Points on a hilly landscape, in no order, each with its height.
A ball rolls from a point to the lowest of its 2 nearest points, and stops where none of them is lower. Distance is the straight distance between rows; heights are no part of it.
lup (h 313): [-27  -4  16  23 -41  -3  31 -22  38  28 -58  17  17 -52 -24  10   4 -28
 -33  31]
buv (h 399): [ -7  10  -8 -21  -5 -39  46  35  39  15 -42 -26  -3   3 -74 -40  15 -15
   9  32]
pasu (h 480): [-21  -6 -31 -17 -24 -46  -4  25  10 -51  28  18 -44  -7 -74 -29  38   7
  35  10]
Zegug (h 554): [-21 -31 -13   7 -67 -43  21 -20 -20  19 -28 -74 -19 -17 -10 -29 -24   4
  19  -1]
bugag (h 257): [ 30  54  19  15   3  33  -7  19  55 -10 -57 -35   4  -9  21  -2 -27  20
  -9  33]
Lurut (h 311): [  2  61  10  -8  -8 -25   6  48  62 -26   2  29 -26 -12 -70 -53  50 -11
  19  10]
susal (h 365): [-24 -31   2 -36  37 -11  35  -9 -13  15  15 -42  -5  39  -9 -10 -30   8
  11   3]
pipul (h 302): [ 60  41  30  -2 -27  34 -19  -8  45 -27 -42 -46  -8  33  37 -18 -48  29
  -1  10]
buda (h 474): [ 11  25  32  -7  97  27 -44  11  -1  -3  24  36  31  10  31  -6  20 -24
 -16 -24]
giten (h 271): [  9  77  18   4  42 -36 -25  35  39 -23  -6  12  -2 -21 -60 -44  52 -22
  -3 -28]
lede (h 593): [-16  22 -16  27  -6 -33 -18  -9  10 -29  16  10  -4 -77 -43  -6  17  11
   2   1]
muk (h 462): [ 28  24  36  30 -85  29  20 -22  10 -24 -39 -32  17  -4  -7  -9 -25   5
   5  12]
Fas (h 460): [  5   5   7 -33 -65  10 -34 -34 -19 -15 -50  19  12  16  17  29 -33  38
  41  19]
Kis (h 402): [ -1   2  26  21 -12 -11  11 -15  -9 -23  33 -49  14   4  -1 -19   7 -11
  39 -18]
duni (h 217): [ 20  34 -29 -12  10  15  -7   6 -59   4 -23  39  -9 -27  -2  37  -7  52
 -12  20]
vig (h 368): [  5 -19   7   2  30  40 -11   1 -30  16  46  52  11  14  49  31   1   7
 -13  16]
suvol (h 492): [ -9 -28  -6 -26 -51 -23  40 -19 -42  35 -16  13 -17 -12  30  24 -48  62
   1  -4]
fuf (h 253): [-19 -42 -44  13  -7  25  -5  13 -62  27  50  47  28 -25  20  44   4 -30
  -3 -50]
kalas (h 360): [  6  -3   8  28  57 -19  24  17  15  -1  22 -60 -32  57  53  -1  20 -13
  -2 -28]
nevud (h 512): [ 34  24  35 -37  65  14 -32   3 -45   5  -8  52  22 -11 -28 -18 -14  19
 -47   9]
gopa (h 429): [ 25  56  41 -26  38  42 -21   5  -9  -7   5  33  33  54  48  26   8  28
  34 -10]
zalan (h 438): [ 23  61  28   1  25 -30  31  18  87  18 -13  -1  10  -6 -14 -59  26  -4
   7 -67]
metis (h 454): [-24 -57   4 -22   6  33  16 -12 -29  37  22  -3  -4  64  75  11 -23  -1
   8  14]
gika (h 601): [-27  -5 -34  27 -70 -32 -14  35  45 -16 -17 -13 -34 -50 -52 -18  20   6
  13  29]
negu (h 582): [-27 -18 -31  18 -83 -19   8  20  26   9 -41 -39  -2 -49 -40 -21 -14  -9
   4  15]
gom (h 566): [ -4  57   7  18 -21   9 -10  14  49 -22 -16  31  19 -54 -65 -30  25 -31
 -49  25]
Lomal (h 542): [  3  32  31 -19 -16  29 -22  -5  22  29 -70  51  42 -34  -5   5 -18   5
 -19  53]
tal (h 533): [-39 -75 -43  -1  56 -13 -37  -6 -39  18  31  28  -5 -26  -5  25  16 -56
 -36 -10]
kepa (h 520): [  6  15  31 -58  11   1   0 -20   0  33 -50  41  25   1  -2  -7 -27  37
 -12  43]
rakap (h 551): [ 26  40  17  -9  16 -14  51   6  63  17 -55   8  -2   1 -33  -7 -10   2
 -48   6]
boga (h 453): [-33 -49 -22 -60 -21   3  -4 -11 -52  43  -8  35  -6  21  47  44 -38  40
  18 -13]
fasa (h 534): [-19 -68 -56   7 -18  70 -11 -11  -8  43   2   8   6  18  63   7 -23 -61
  -3  26]
gir (h 552): [  8  71  -1  29  -6   6  -8  23  98 -27 -39  13   7 -21 -62 -23  32 -41
 -43   6]
Siba (h 221): [  3  28  35 -14  56 -29 -11   1  -3   2  -2   5  31 -18 -46 -20  29 -21
   0 -23]
pap (h 526): [-13 -36 -14 -13 -82 -25  10 -24 -44  23 -52 -44 -27 -16  20   5 -51  33
  -1 -11]
Mef (h 290): [  6  26 -10 -14  14  -6  13  60   9   1  33 -12  13 -34 -60 -44  18  15
  16  -2]
refa (h 488): [ 14  -4  13  42 -88  18  40  -4  23  -4 -46 -30  -1   4 -33   9 -25 -14
 -33  23]
Devat (h 434): [ 28  39  32  20 -46  -2   9 -21  33 -26 -23 -45  17   9 -19 -42   4 -15
  25 -13]
mab (h 494): [-28 -72 -36  -9 -52  38 -12 -13 -41  38   7  16  -6  64 100  35 -20 -31
  10   3]
bul (h 431): [ 20  19  34   4 -43  13 -16 -39 -32 -40 -16  -1   8  29  30  26  -9  29
  47   2]
bobu (h 654): [-10 -26 -48   4 -37   2 -24  14 -63   4  14  18 -18  10  66  73 -27  11
   9 -47]
diti (h 459): [  0 -17 -18   1  12 -32 -18  32  31 -56  65 -15 -39  14 -50 -27  27   7
  33   4]
pobi (h 401): [ -9  -5 -12 -24  17 -40  39   3  24   3   0 -37 -13  13 -51 -24 -13   5
   5  11]
sazi (h 236): [ -6   9  23  -2  57 -30  -9  33   6  -2  56  29   9  12 -41 -35  67 -48
  13 -28]
Viz (h 284): [-23 -23 -14  32  43 -13  10  18  -6   2  59   3   6   8  -1   9  48 -42
  18 -13]
Vite (h 639): [  0 -29 -31  12 -53 -10 -27 -20 -58 -20   0 -17 -23   2  49  40 -27  35
  15 -36]
Mibo (h 334): [ 19  -1  21  25  19 -29  20  -4   6 -12   8 -78 -44  41  39 -31  -2  19
   0 -10]
gug (h 413): [-27 -43 -13 -48  11  20  20  -5 -61  30  11  -6  14  21  26  26 -42  13
  10   0]
noda (h 560): [ -7 -60 -61 -19 -23  66 -43  10 -22  52   4  60  11   5  65  25 -17 -50
 -12  30]
kili (h 432): [  2 -28   2   5 -27 -26 -10   9  12 -34  42 -64 -23  30 -30 -48   5  12
  44  -8]
revo (h 397): [ 19  16  13 -10  22  58 -34  13 -40  -1  21  65  28  48  42  44  19   1
   5  11]
Tado (h 637): [-20  -2  14  -6  -1  -1 -38 -36 -56  -4  -8  55  23 -35  10  41  17   0
  21 -26]
Zunit (h 142): [-41 -57 -38   0  20 -44  12   7  -5 -13  41 -46 -51  35  -7  -6  24 -19
   7  -4]
vipa (h 398): [ 12 -15  17  25 -19  43 -29 -32 -36 -32  26 -10  14  54  55  43   4 -12
  32 -11]
ren (h 318): [-20 -76 -33   7 -24  30  21  -1 -46  25  52  -4  15   8  21  19  -6 -37
  19 -31]
mal (h 516): [ 16  21  15  38 -49 -13  44  15  76 -14 -42 -37 -18  20 -34 -27  12 -34
 -41  14]
zave (h 354): [ -5  26   0   1 -47 -32  14  59  87  -4 -33 -11 -33  16 -45 -58  41 -21
  22  32]
donoz (h 415): [ 29  34  17  -5  52 -23  34  28  49   0  29 -28   4  16  11 -41  24   2
   7 -69]
Saka (h 495): [ 16   3  31 -14  94  12 -58   7 -38  13  27  36  34 -28   0 -17   7  -5
 -38   7]
pibe (h 211): [ 24  76  13   1  32  27  -4  13  26  -1 -26   6  15 -35  -2 -10 -10  28
 -12   5]
serus (h 167): [ 10  59  11  18  29   2  10  -6 -17   8  -7  33  -3 -42  13  23   8  36
 -10  15]
vasa (h 314): [-24 -27 -21   9  14 -14  11  -8 -48  10  50  32  14 -37 -29  13  36 -17
  12 -34]
balab (h 490): [ -4   5   7 -55   0  10 -37 -20 -22   5 -46  11   8  41  31  20 -21  49
  32  42]
Zaze (h 317): [-16 -43 -13 -41  69   5   5  -7 -26  10  21 -10  19  43 -22  16  -3 -49
 -14  -7]
loles (h 296): [  1 -14  15  10  -2  -9   8 -27  -1   0  -4 -53 -31  15  48  -7 -30  51
   0  30]
Kizup (h 263): [-13  -3   0  15 -53 -12  18 -37   4  18 -51  37  -7 -53   1  18 -18  28
 -16  17]
fik (h 210): [-27 -64 -53  17  42   9   3  -1 -13  -9  38 -30 -32  25  17  25  -8 -29
 -26  10]
dero (h 216): [ 17  33  16  22 -22  -1  30 -33   3  -1 -42  22 -27 -15  22  29 -16  39
  -9  27]
vevol (h 269): [  1 -50 -53 -13  49  40  -5  -2 -19  14  20   3  -4  42 -10  30  -5 -71
 -37  24]
Bel (h 362): [ -4 -50   6  24 -21  28   2 -17 -34 -11  54 -28  21  24  31  15 -10 -29
  40 -25]
Tero (h 513): [-19 -45   0 -12  69  -1 -47  -7 -47  18  33  31  24 -37   1   8   7  -9
 -27   3]
piz (h 249): [ 24  68   8   6  12  14  15  22  36 -15  21  -3  28 -32 -39 -32   1  17
   1  -2]
Povo (h 623): [-22 -41 -29  28 -27 -39 -22 -20 -32 -25  34 -42 -22 -20  13  27  -3   4
  12 -29]
semu (h 567): [ 48  32  35 -24   6   3  58  -8  39  11 -63   0 -12  39   4   5 -27  27
 -32   3]
Lef (h 452): [ 18  29  34 -16  56  27 -17   0   5   0  14  -5  32  27  30   2   1   2
  17 -21]
fek (h 624): [ -8 -35   4 -22   6  -5 -19 -52 -36 -11   8  52   3 -12  -1  49 -12  19
  -7 -19]
nimet (h 388): [ 10  11   4  28  57  -9 -10  41  51 -21  53 -38 -11  51  29 -29  52 -26
  12 -55]
voro (h 607): [-15 -22 -17  -3   6 -22 -23 -41  -6 -33   6 -11  -4 -30 -29  14 -13  20
   9   1]
zok (h 579): [ -4  43   3  19 -21   3 -18 -19   9  -5 -18  45  14 -92 -43 -10  13   2
 -42  21]
pire (h 535): [ 19  36  19  16   2  -4  33  17  96  -9 -61 -17  14   1 -24 -25   5 -38
 -48  -6]
Gido (h 335): [ -8  -3 -23   8  29  -9   9  37 -46  12  65  24  19 -42 -51 -18  29   7
  -2 -12]
tenu (h 256): [ 20   9   8  43 -36 -18  29 -29  23  -8 -23 -26 -43 -11  33  -7 -17  44
 -17  25]
nuku (h 331): [  6  -7  14   8  16  10   7 -19 -22   0  33  -8 -17   4  53  20 -12  40
  11  12]

Where does a ball stop that starts at each point below?
Gido -> serus
negu -> gug
kepa -> fuf
buv -> Siba
buda -> dero
donoz -> dero
